Each row is a point on a landscape with many valleys, with its height.
From any point a ball rolls to the lowest of the 2 points nearest to it. It stops when none of these is lower. Distance is the straight distance between rows; heights are no part of it.
k_271 height 159: [164 137 162  93 140 101  71 136 169 152  98 122 102 114  75 131 131 118
 159 113 121 132 144]
k_55 height 358: [143 158  74 117 107 112 178 126 116 169 138 115 154 124 187 113 127 170
 162 122 122 179 180]
k_184 height 337: [108 137 133 117 107 111 171 165 112 145 100  73 175 134 147 128 113 117
 136 125 102 204 131]
k_560 height 509: [ 63  87 153 103 160 108 115 144 113  73  89 128 170 109  75 100  74  87
 119 187 148 120 111]
k_724 height 387: [170 128 135 106 121 146  88 138 169 103 106 107 135 163  92 149  96 128
 111 141 100 138 103]
k_475 height 526: [119 147 155 130 118  84 147 117  73 151 138 134  97  85 151 101 161 168
 115  76 159 146 174]
k_359 height 543: [108 148 166 170 146 100 122 141 109 156 156 149 102  96 111 135 186 141
 114 102 120  75 125]
k_642 height 530: [157 175 134  82 104 111 139 176 116 181 123 131 176 128 134 181 156 154
 127  95 113 198 171]
k_986 height 157: [132 122 154 129 181 138 127 127 109  86 153  92  84  88  85  73 106 114
 126 157 133  69 139]
k_148 height 379: [148 135 115 124 107 135 107 113 167 127 100  85 141 146 122 118 119 135
 125 146  77 152 120]
k_681 height 468: [147 148 148 147 126 115 150 133  64 100 177 126 108 123 104 123 162 178
  50  92 117 106  91]
k_609 height 413: [171 107 133 115 120 113  53  96 210 143  84 122 114 145 141 133 129 133
 143 113 125 118 107]
k_352 height 316: [180 106 147 100 166 166 147 137 105 112 173 137  86 127  94 135 109 128
 139 116 156  75  79]
k_64 height 571: [181 134 139 119 118 203 111 122 128 117 162 126  71 118 129 162 146 133
  92  86 101 101 105]
k_818 height 549: [ 99 114 135 122 121 100 103 141 157 128  66 103 147 115 154 103  96  95
 165 135 140 168 167]
k_693 height 53: [125 141 185  94 140 148 133 128 109 157 120  96 120 148  58 177 130 100
 114 119  92 167  82]
k_730 height 477: [119 103 109 117 108 192 136 136 177 155 120 175 141 153 129 213 104 122
 174 178 113  98 107]
k_682 height 312: [157 131 132  83 126 130 173 112 101 165 125  79 150 160 103 141 124 143
 120 119 108 185  60]
k_306 height 507: [144 156  73 136 100 140 148 120 142 167 150 120 157 139 149 141 156 173
 136 137  64 137 142]
k_732 height 502: [ 90 140 161 136 107 141 132 172 150 164  97 139 172 151 113 213 140 100
 123 131  88 171 115]
k_419 height 518: [132 168 106 130 102 163 166 145 129 197 158 141 172 129 139 193 187 155
 135 132  59 147 152]
k_599 height 540: [ 96  74 149 128 131 107 110  96 139  63  85 109 157 149 147  90  95 101
  74 164 172 114  69]
k_550 height 333: [190  99 122  73 154 128 141 120 125 139 145 129 122 152  95 127 110 143
 157 111 164 110  60]
k_98 height 390: [147 144  67 163 134  82  90  97 141 109 142 130 133 141 160  80 142 171
 114 111 124 122 121]
k_669 height 162: [109 137 135 155 109  94 125 189 132 156 112 171 177 152 150 170 151 114
 133  86 136 164 123]
k_105 height 396: [147 101 122  97 131 173  77 109 182  88 104  96 112 133  90 142  76 119
 125 169  91 104  93]
k_90 height 516: [154 155 175 121 100 169 108 142 125 174 103 144 137 129 140 199 182 107
 106  86 114 180 167]
k_908 height 478: [109 102  89 115 138 194 118 132 167 121 132 142 131 122  89 163  91 115
 179 203  85  83 132]
k_557 height 161: [127 167 128 152 102 130 136 169 114 114 122 137 129 138 170 128 122 107
 113  97 135 189 196]
k_233 height 544: [ 73 113 115 180 121 121  82 139 168  97 105 171 140 142 140 140 120  99
 130 151 136 100 129]
k_327 height 517: [ 40  93 163 136 159 105 114 130 122  70  98 141 145  93 110 103  98  76
 110 196 173  76 123]
k_150 height 474: [155 115  92 129 109 134 144 107 157 150 107 120 151 154 182 118 112 132
 160 134 139 151 131]
k_422 height 64: [106 154 178 174 140 107 173 128  85 114 160  79  86  99 130  95 167 136
  51 128 135  71 114]
k_695 height 210: [121 106  73 146 141 144 176 124 113 112 145 145 173 166 155 115  97 124
 149 149 148 134 103]
k_634 height 420: [107 140  83 152 137 128 126 149 146 112 126 140 164 137 132 121 100 118
 159 157 117 136 166]
k_978 height 487: [178 162  53 101 110 169 155 124 118 157 195 155 116 127 129 161 150 189
 136 118  98 115 165]
k_260 height 539: [ 39  97 115 183 146 103 103 109 153 101 115 162 147 120 155 114 132  94
 131 166 156  82 111]
k_554 height 253: [183 147 177  89 133  88  96 135 111 163 135 172 109 115 111 162 176 169
 111  61 173 123 140]
k_343 height 503: [ 92 101 138 105 135 111 109 146 130  67  76  98 183 135  99  91  64  98
 102 178 132 160 125]
k_468 height 371: [122 117 143 138 115 108 103 102 151 115  87  77 131 134 131  84 125 117
 108 133 106 146 108]
k_330 height 363: [ 61 102 164 158 100 118 116 113 148 117  87 102 136 133 132 122 138  90
 105 145 112 129  93]
k_581 height 160: [125 139  69 134 165 109 157 109  70 112 178 122 114 104 103  66 124 164
 148 135 128 110 138]
k_710 height 564: [165 133 126 155 116 192 130 111 123  84 169 122  67 136 174 132 132 122
  75  94 125  97 106]
k_539 height 492: [126 113 104 146 156 114 151 114 110 163 160 165 114 118 148 111 147 131
 189 113 168  95 125]
k_491 height 510: [139 147 169 129  95 169 121 167 164 160 103 157 167 158 151 225 142 101
 115 121 106 172 149]
k_504 height 547: [ 84  97 161 160 131  88  72 103 175  91  73 127 134 123 165  96 115  97
 115 148 170  98 126]
k_368 height 554: [ 63 119 100 143 111 116 114 153 152  85  74 146 179 142 189 133  70  98
 128 178 158 164 168]
k_208 height 367: [145 158 103 173  94 135 106 148 154  86 130 118 164 180 144 134 126 143
  67 129  75 150 119]
k_848 height 459: [133 129 137 161 124 121 148 122  87 130 176 129 121 135 122 143 183 166
  68  90 103  93  50]
k_946 height 458: [149 115 134  88 128 168 152 101 149 193 116 107 114 124 118 155 125 115
 184 140 108 150 128]
k_862 height 300: [157 123 138  78 138  92 155 103  89 162 131  88 131 129  88 102 139 165
 128 106 126 158  67]
k_263 height 100: [ 81  92 213 132 136 147 145 135 120 130 112 134 105 139  93 184 126  85
 112 144 152  96  48]
k_799 height 505: [109 135 145 148 102 117 140  97  97 191 128 123 119 102 154 136 214 154
 106  81 105 141 118]
k_326 height 394: [149 140 103  83 145  91 144 152 112 157 135 123 155 122  75 112 120 153
 178 121 127 148 126]
k_972 height 515: [ 75 101 111  99 112 168 177 135 122  97  90 130 181 138 167 134  49 108
 137 216 157 156 142]
k_673 height 359: [149  86 107 117 169  91 106 116 140  95 121 136 174 153 112  88  99 134
 132 138 163 104  68]
k_987 height 288: [164 134 171  86 129  58 130 101  97 164 114  94 119 119 114 111 152 180
 102  80 148 157  83]
k_588 height 76: [113 113 201 111 142 158 157 126 102 153 129 118 101 133  78 170 136  88
 123 122 128 135  75]
k_709 height 527: [141 147 150 166 115  86 113 128 110 137 130 158 120 133 176 121 173 150
  90  66 161 134 132]
k_380 height 27: [147 167 161  88 127 134 121 137 140 156 112  80 150 166  72 179 122 130
 104 130  63 187 100]
k_259 height 54: [137 171 160  93 120 137 139 144 169 149 118  87 184 183 102 209 112 135
 108 168  54 179  86]
k_401 height 343: [178 148  66 128  99 157 114 113 141 121 169 116 116 142 132 142 148 186
  85 105  63 109 103]
k_813 height 630: [142 124 149 134 140 159  88  94 160 128 136  83  70  93 103 122 145 132
 121 129  65  76  96]
k_2 height 511: [160 132 131 129 110 137 117  97 111 183 141 169 100 107 167 157 195 156
 124  69 145 122 154]
k_990 height 497: [182 175  81 101 112 159 162 145 145 144 180 127 151 144 129 158 133 176
 142 158  73 131 162]
k_87 height 508: [180 173  89 101 116 155 189 166 106 142 176 148 148 144 143 147 112 155
 153 134 125 158 190]
k_646 height 535: [165 150 142  49 111 117 149 125  78 182 134 133 112  95  97 152 150 173
 138  81 145 182 182]
k_726 height 325: [141 161 139  89 110 117 184 148 104 156 120  64 182 154 122 145 115 151
 110 130  83 211 100]
k_840 height 441: [174 140 104 100 124 165 132 160 171 171 150 166 133 146 117 185 132 125
 178 133 122 115 160]
k_289 height 634: [134 124 146 149 140 160 118  96 136 150 159 108  63  79 139 134 175 144
 114 105  90  56 100]
k_273 height 242: [180 148 187 105 125  76  89 145 126 140  99 150 110 125 133 129 146 142
 109  64 176 149 146]
k_405 height 403: [147 146 110 109 145  94 146 169  81 129 161 156 133 128  87 113 127 151
 148  97 152 137 142]
k_299 height 586: [175 155 134 114 105 181 106 152 194 128 123 129 131 149 134 179 109 125
 134 157  80 134 177]
k_777 height 519: [151 140 106 127 101  88 125 103 107 153 136 137 121 123 156 111 157 185
 113  78 136 148 144]
k_617 height 200: [117 117 114 157 149  72 130 163 122 127 130 184 163 154 152 124 128 115
 161  93 191 128 114]
k_357 height 22: [109 129 172 169 149 145 165 133  98  88 165 100  94 117 118 109 142 103
  71 143 131  62  90]
k_104 height 405: [171  98 108 113 143 151  58 101 199  95 110 122 105 129 125 124  97 128
 142 135 121  78 108]
k_650 height 179: [136 107 152 107 168 148 116 129 115  66 125  99 113 110  68  79  71  98
 131 165 139 107 136]
k_425 height 252: [104  90 128 144 128 162 157 109 120 132 140 116 132 144 110 147 139 113
 127 141 102 105  44]
k_174 height 444: [ 74 131  85 160 142 109 148 110 104  81 136  94 157 124 151  53 117 103
 109 150 131 154 140]
k_919 height 504: [177 138 122  99 118 141 134 104  93 152 167 164  83 102 134 150 163 177
 120  79 150 117 161]
k_881 height 613: [116 105 198 133 147 169 138 110 133 119 124 100  55  87 116 121 124  83
 141 153 144  73 138]
k_886 height 481: [ 68 140 112 171 115  90 147 120  98 157 140 104 138 100 122  94 182 146
 128 116  73 134 116]
k_712 height 152: [187 136 130 131  99 155 135 121 123 117 131 135 118 168 174 132 128 133
  90  92 148 162 124]
k_837 height 647: [143 121 103 114 158 156 106 154 147 132 153 159 106 118  70 143 111 110
 193 147 121  83 154]
k_283 height 486: [148 141 177 128 112 124 160 147  71 106 135 111 117 140 120 111 137 127
  70  89 141 168 109]
k_801 height 283: [127 116 198 129 162  98 161 113 100 159 132  86 109 115 102 119 152 136
 108 120 139 100  55]
k_674 height 500: [128 118 119 169 183 113 140 109 124 125 164 170  92 115 169 107 129 118
 168 124 206  73 141]
k_155 height 467: [122 125 132 157 136  96 122 107 120 156 153 110 123 117 108 124 185 165
 103 106  89  87  54]
k_45 height 490: [123 108 150 153 119 129 142  86 126 149 128  98 100 118 159 101 161 128
 120 114 122 111  93]
k_220 height 466: [143 124 100 105 121 169 186 112 108 181 151 111 118 119 115 133 142 139
 171 136  94 141 128]
k_44 height 513: [136 142 145 126 104 140 129 110  83 189 134 163 136 106 142 184 222 160
  98  67 130 150 136]
k_705 height 541: [164 146 107  89 130  88 120 129 123 154 115 133 106 103 139  89 118 148
 185 101 160 157 196]
k_747 height 563: [ 71  82 123 131 162 102 120 119 127  92  99 163 150 120 157  96  84  86
 161 162 210 120 143]
k_477 height 496: [111 104 115 130 119 143 123 135 144  79  97 126 174 161 127 125  73 110
 109 174 133 141 111]
k_689 height 533: [ 26 109 166 186 145  75 142 138 132 118 111 136 140 106 160 113 147  76
 126 153 177  76 115]
k_547 height 485: [136 135  70 119 140 121 150 129 113 177 159 159 125 115 125 118 145 148
 203 118 138 121 162]
k_744 height 174: [177 135 146  84 152 115  89 144 137 109 116 112 108 118  65  99  96 126
 153 130 128 131 146]
k_998 height 173: [113 131 188 122 139  78  84 154 152 156  81 128 116 100 106 125 135  98
 164 100 142 139 149]
k_802 height 489: [103  94 108 125 109 178 119 136 150  80  92 162 147 158 142 161  68 114
 119 195 148 117 112]
k_311 height 313: [161 128 121 101 117 125 154 108  86 166 160 126 122 128 106 141 166 176
 115  91 115 138  90]
k_711 height 552: [111 131 133 127  98 111 128 169 163  98  73 118 192 157 182 142  73 112
 129 155 135 186 154]
k_54 height 378: [163 174  61  85 104  99 132 137 131 163 172 171 136 124 134 148 145 210
 147 109 132 146 220]
k_94 height 484: [119 107  65 126 146 165 100 117 181  97 127 144 156 133 123 138  79 127
 158 200  97  90 145]
k_461 height 412: [144 160 111 105 133  92 120 144  88 132 168 148 100  99  68 118 144 183
 133 102 115 117 168]
k_318 height 622: [125 126 164 127 111 178 136  85 122 183 127 100  83 101 127 150 178 106
 129 111  85 137 124]
k_288 height 479: [153 160 132 127 101 100 140 131  68 100 152 126 119 133 121 110 140 185
  59  79 128 160 141]
k_779 height 460: [109 100  81 148 144 162 132 118 154 138 140 170 125 129 142 141 109 106
 194 158 143  94 146]
k_177 height 483: [104 108 112 125  98 178  97 142 185 115  84 181 139 151 148 196  83 124
 148 205 127 104 128]
k_275 height 604: [ 42 120 134 151 125 145 116 152 126  82 105 139 134 105 103 120  95  74
 140 185 125 121 172]
k_764 height 537: [ 76 166 147 182 130  77 132 128  84 152 158 138 101  75 128 114 196 162
 102  96 107 104 165]
k_374 height 421: [189 130  92  99 119 102  68 114 197 166 123 140 130 148 127 139 156 166
 147 101 120 110 109]
k_68 height 521: [129 117  76 131 148 138 157  90 118 114 131 111 133 129 177  67  91 113
 166 144 162 152 161]
k_483 height 154: [144 116 138 131 101 203 174 133 125 142 141 136 142 178 137 201 129 113
  99 126 104 148  72]
k_178 height 522: [150 175 177  74 118 145 121 147 107 190 102 114 146 122 106 199 165 122
 116  92 106 209 168]
k_456 height 545: [ 76  76 152 116 124  99  92  98 158  98  53 111 161 128 140 103  93 102
 118 170 155 131  95]
k_398 height 455: [120 123 109 135 123 146 179 126  84  77 141  92 140 144 135  71  96 106
 103 141 137 161 124]
k_631 height 482: [135 116  94 156 105 146 144 100 142 154 131 123 134 148 166 126 153 134
 133 117 102 133 106]
k_78 height 400: [123 170  46 191 141  90  94 101 155 100 142 138 142 142 183  90 127 146
 121 125 137 153 162]
k_526 height 576: [181 133 129 124 116 222 120 144 135 119 161 164  81 134 133 183 131 107
 115 100 115 111 142]
k_567 height 450: [109 102 148 117 120 140 159 127 130 166 102 125 135 133 129 147 119 100
 168 126 142 157 110]
k_846 height 388: [157 159  69  84 110  80 113 132 137 173 151 146 135 118 101 125 156 205
 152 110 109 133 174]
k_500 height 143: [ 90 142 133 158 107 106 144 194 111 127 111 150 154 138 178 146 125  89
 128  85 159 185 168]
k_50 height 590: [138 155 157 121  93 157 107 149 202 125  98 113 160 154 130 194 106 129
 123 178  62 154 147]
k_691 height 551: [136 134 129 111 113  88 100 147 168 118  67  78 177 142 147 104  89 125
 133 138 117 187 144]
k_852 height 559: [ 68 110  89 131 153 101 116 152 143  99  87 154 176 118 172 114  69  90
 173 162 181 156 181]
k_322 height 99: [120  94 189 127 148 145 126 128 128  93 119 109 106 139  92 138 103 100
  99 147 141  92  60]
k_670 height 514: [ 88 117 171 141 131 133 179 104  92 105 130  73  88  96 142  67 129  77
 116 148 155 118 141]
k_947 height 448: [170 121 128 151 123 145 110 114 136 111 157 128 108 149 153 143 160 156
  67  85 115  85  44]
k_458 height 431: [189 140  65  88 126 133 101 138 190 164 156 149 132 143 117 148 140 164
 168 133 112 101 137]
k_96 height 216: [154 118 146 146 145 102 114 142 134 113 130 171 121 152 149 121 121 118
 136  99 193 108 118]
k_442 height 639: [135 125 116 143 133 160 102 106 148 163 152 143  76  95 122 141 168 130
 161 111  88  75 132]
k_544 height 498: [133 129 177 141 116 123 141  72 104 170 132  86  81  89 156 114 192 161
  85 100 111 106 104]
k_334 height 377: [129 119 112 129 158  58  84 143 154 116  92 142 162 131 138  86 105 122
 164 114 172 138 142]
k_400 height 329: [179 139  78  88 115 141 123 120 127 157 179 130 126 136  92 166 163 195
 107 101  81 108  82]
k_890 height 546: [127 131 130 116 129  98 117 145 142 157  88 126 123 104 156 103 118 109
 189 104 150 170 192]
k_47 height 68: [ 91  94 185 133 153 164 155 126 106  72 137  99  97 111  94 119 104  82
  93 180 151  61  86]
k_17 height 199: [ 99  86 131 111 165 151 138  96 115  63 121 110 125 103 122  62  73  82
 127 183 160 113 147]
k_649 height 553: [100  97 159 157 102 151 107  92 153  60  99 113  97 145 175 111 111  85
  73 154 155 100 105]
k_729 height 436: [103 134 149 118 136 109 144 166  97 116 120  97 141 114  80  99 110 102
 140 127 117 162 135]
k_213 height 531: [ 82 171 128 165 134  55 130 137  79 134 148 133  99  79 149  90 162 158
 129  87 144 141 191]
k_462 height 548: [106 136 131 186 139 108  87 162 150 107 138 190 130 145 124 153 146 107
 133 108 138  89 128]
k_939 height 476: [148 147  62  95 119 137 181 119 104 189 175 138 131 111 120 133 148 177
 183 132 104 132 164]
k_770 height 512: [122 109  82 149 174 140 145  87 121 109 153 147 110 120 169  83  98 103
 176 149 196 116 155]
k_197 height 456: [102 112 184 129 112 161 165 141 107 152 113 136 106 119 136 153 137  68
 149 116 153 155 143]
k_662 height 348: [143 147 121 103  99 115 167 129  95 157 116  95 140 123 150 109 134 147
 128 101 117 198 148]
k_183 height 597: [ 66 119 148 120 113 101  76 159 173 106  47 112 171 123 109 140  87  99
 137 174 106 159 143]
k_379 height 345: [ 63 111 145 121 104 103 146 150 131 154  73  85 174 131 139 142 117  96
 143 138 107 191 102]
k_163 height 206: [149 167 107 139 139 139 107 145 114  88 156 137  99 125 103 102 109 130
 129 124 118 129 186]
k_162 height 534: [ 97  82 170 145 159  92 120 114 135  82 107 128 151 133 137 104 106 107
  96 160 190  74  66]
k_503 height 380: [152 156  84 158 107 106 138 147 123 101 136 130 178 181 168 115 115 152
  88 111 125 171 124]
k_216 height 493: [157 142 185 141 129 120 172 126  68 107 150 111  86 125 147 102 143 140
  60  95 172 122 121]
k_89 height 381: [135 107 106 151 134 105 100  91 150 100 120 100 138 142 152  72 126 136
 106 133 119 115  91]
k_356 height 528: [123 158 129 104 103 159 182 132  87 210 139 117 155 107 128 179 180 147
 136 115  80 185 154]
k_970 height 133: [129 142 123 144 182 103 134 116  89 101 174 110  87  88  98  64 128 152
 129 143 136  74 141]
k_523 height 129: [184 114 132 116 110 177 140 127 136 141 136 151 128 176 147 182 133 121
 112  97 138 140  89]
k_739 height 232: [ 96  83  95 150 136 162 157 123 117 107 147 159 150 156 126 137 107 108
 144 158 140  93  73]
k_391 height 652: [153 148 121  93 145 157 108 163 153 146 148 132 114 120  40 159 119 121
 175 147  80 111 151]
k_399 height 594: [105 136 145 108 106 125  81 163 194 109  59 121 177 144 108 175  74 124
 134 200  87 153 142]
k_812 height 264: [188 151 135  71 112  76 108 150  99 138 144 168 124 130  91 147 145 189
 102  62 162 148 155]
k_335 height 392: [140 154  74 173 108 115 157 123 104 127 153 157 148 168 197 126 144 150
 101  86 149 167 132]
k_644 height 299: [140 118 172 125 172 124 169 136  84 131 158 118  97 110  94 104 130 128
 134 125 158  84  94]
k_432 height 524: [ 75 134 158 182 132 122 122 106 137 106 132  93  82  88 140  81 157  88
 113 151 117  83 156]
k_591 height 276: [161 152 138  72 111  67 105 118 115 167 121 127 133 117  89 140 164 192
 107  74 127 164 131]
k_268 height 191: [180 163 113 107 125 132  90 149 132 101 137 108 108 125  73 104 110 150
 117 128  89 134 164]
k_791 height 656: [167 153 125  82 138 152  78 150 166 164 149 136 106 127  48 188 152 134
 141 120  74 111 129]
k_803 height 175: [171 167 114 143 115 128 137 147  99  90 143 152 112 156 170 115 113 134
  93  87 172 175 173]
k_51 height 542: [128 116 190 149 148 123 117 133 139 172 130 158 104 112 123 172 180 116
 137  98 145  73  97]
k_782 height 506: [ 81  83  91  95 139 145 139 123 121  85  81 168 185 136 164 120  48 107
 129 210 180 138 134]
k_305 height 430: [192 129 102 106 141  92  76 110 159 119 142 130 111 130 113 107 137 170
 131 103 132  91 101]
k_531 height 438: [187 110 122 126 143 132  99 116 150  98 148 126 105 145 142 117 120 152
 108 101 144  80  65]
k_20 height 230: [163 135 179 133 145  76 115 145 120 111 114 133 114 132 140  94 126 129
 109  90 188 119 130]
k_22 height 491: [109  79  67 124 174 159  93  85 156  68 129 147 150 125 132  98  70 115
 125 191 133  91 126]
k_434 height 451: [153 126  88 143 125 183 129 146 165 133 154 189 118 155 152 181 114 114
 167 132 139 104 155]
k_498 height 442: [126 117 142 121 144 132 149 138 106 126 126 126 118 117 109 102 111 102
 169 129 149 134 142]
k_884 height 422: [139 157 171 118 142 113 109 142  97 132 152 116  78  81  56 118 152 155
 114 112 100 100 151]
k_762 height 464: [104 114 160 144  98 176 170 154 103 105 127 139 121 149 132 149 116  74
 111 133 140 149 126]
k_595 height 194: [158 160 131 144 129 136 131 132  91  79 155 129  83 127 135  86 110 128
  96 109 154 142 174]
k_688 height 180: [142 141  88 146 121  91 125 173 142 147 137 188 182 173 153 155 142 140
 146  93 153 144 125]
k_7 height 523: [133 105 128  91 110 183 187 128 129 102 101 101 163 153 142 135  55 110
 142 194 135 166 129]
k_77 height 475: [112 142  99 152 111  76 112 113 131 170 131 122 147 121 116 114 186 175
 125 104  74 128 106]
k_196 height 437: [ 74 147 111 169 137  75 125 141 107 104 127 113 145 115 151  71 132 112
 126 116 137 154 154]
k_38 height 368: [132  98  93 128 180  80  91 120 145  80 112 156 176 145 138  85  82 116
 142 141 186 119 122]
k_486 height 600: [ 23 116 117 137 116 119  86 148 151  86  67 131 166 104 122 117  90  91
 122 205 101 134 160]
k_683 height 643: [118 119 118 152 156 151  89 124 162 140 148 160  80  97 113 135 140 111
 189 135 117  57 151]
k_119 height 532: [ 77 125 152 182 120 114 122 123 140 117 114 132 106 118 171 106 146  83
 127 124 151 122 154]
k_4 height 488: [ 78 134 132 174 105 135 134 132 123 165 129 124 139 120 120 142 179 113
 126 119  69 138 116]
k_651 height 608: [ 70 109 168 143 139 157 127 132 124 106 116 122  91  89  96 111 115  69
 153 167 132  97 162]
k_604 height 410: [102 129  50 171 138 130 113  95 167 102 127 130 165 145 184 101 106 129
 143 166 122 131 151]
k_577 height 501: [127 134 157 153 127 129 184 102  78  92 152  87  87 124 167  67 137 115
  79 121 170 118 124]
k_935 height 581: [199 159 123 117 103 203 110 147 150 111 146 132  94 144 130 168 119 127
 103 118  91 139 176]
k_796 height 499: [ 83  63  83 110 153 145 110  79 138  79  96 165 164 126 154  99  68 107
 110 202 169 105 113]
k_120 height 529: [184 146 147  70 115 153 143 117  92 153 138 109  89 112  97 128 133 149
 123 100 119 165 155]
k_537 height 269: [118  90 166 133 156 125 158 100 116 153 139  99 122 135 102 139 149 127
 123 130 125  87  17]
k_899 height 369: [128 160  75 114 103  90 147 130  98 178 150 159 138 106 168 138 156 187
 154  86 137 167 206]
k_602 height 538: [157 152 119  79 112 103 121 117 110 171 136 148  89  83 114 118 148 172
 163  90 140 148 214]
k_450 height 536: [ 93 118 193 170 125 109 117 143 141 144 106 157 112 117 147 142 157  85
 132 106 160 106 132]
k_286 height 495: [ 53 118 147 160 110 125 143 158 130 166 111 136 173 144  98 183 157  99
 132 134  82 146  78]
k_784 height 470: [140 109 101 110 119 154 135 122 173 155 104 142 140 136 160 141  94 115
 197 157 141 133 163]
k_126 height 550: [119  89 125 140 124 138  84  94 170  74  89 136 122 144 174 107  88 100
 112 158 167 109 125]
k_157 height 520: [185 162 116  99 109 148 148 157 102 129 146 133 126 144 108 139 117 147
 114 107 123 166 162]
k_258 height 183: [107 119  62 148 168 109 163 119  90 117 167 131 161 130 122  78 120 134
 162 142 133 123 114]
k_465 height 525: [ 60  96 191 159 163  88 128 144 133 110  99 132 136 108 115 122 125  88
 123 168 180  57  97]
k_811 height 384: [130 130 116 107 141  61  97 160 155 148  98 128 176 130  98 114 120 132
 172 117 125 150 123]
k_774 height 429: [109 142 171 129 144 122 130 140 100 128 131  93 101  93  60 102 139 112
 132 134  94 123 132]
k_97 height 347: [161  86 107  89 163 132 139 107 123 110 133 107 153 147  91 102  87 132
 148 149 144 115  64]
k_807 height 104: [114 156 132 179 168  94 137 115  99  83 166  99  92 102 131  70 139 147
  80 139 144  77 131]
k_37 height 557: [133 110 143 161 100 189 123  99 143  63 137 110  75 147 179 120 113  89
  70 129 138 104 118]
k_700 height 428: [ 87 136  79 166 141  78 107 136 139 131 124 140 166 125 139  93 138 128
 162 127 116 131 143]
k_535 height 465: [110 127 139 153 112 157 168 137  93  63 137 121 120 160 150 102 101  82
  88 134 161 148 130]
k_146 height 494: [167 137  70  75 102 134 134 101 111 163 188 161 100 108 109 156 160 220
 128  91 126 110 163]
k_641 height 356: [152 152  78 164  97 163 107 112 155  95 144  99 127 152 151 116 134 157
  75 132  54 128 122]
k_407 height 354: [ 79 112 170 141 121  89 138 127 121 154  95  96 150 131 121 124 151 105
 126 114 119 154  72]
k_830 height 469: [ 78  96  95 136 117 191 146 135 148 139 125 179 133 129 130 175  96 102
 187 193 126  94 140]
k_750 height 618: [125 130 186 138 118 176 141 103 114 141 134  98  57  90 126 117 156  95
 121 120 108 119 149]
k_308 height 626: [143 122 160 107 126 179 103  84 157 162 116  77  68 105  98 146 145 112
 138 131  65 124 113]

For each start below, name the point where the ball stops.
k_326 -> k_357
k_535 -> k_468
k_747 -> k_357
k_642 -> k_848
k_852 -> k_978
k_503 -> k_500
k_726 -> k_500

Call two points neighbours if one is among the 2 nearest of the other. Go from one point of each pair to the other, from neighbour to neighbour, staying as low as possible. Name the highest point that can't be avoided.
k_523 / k_271 -> k_163
k_523 / k_500 -> k_803
k_357 / k_380 -> k_263
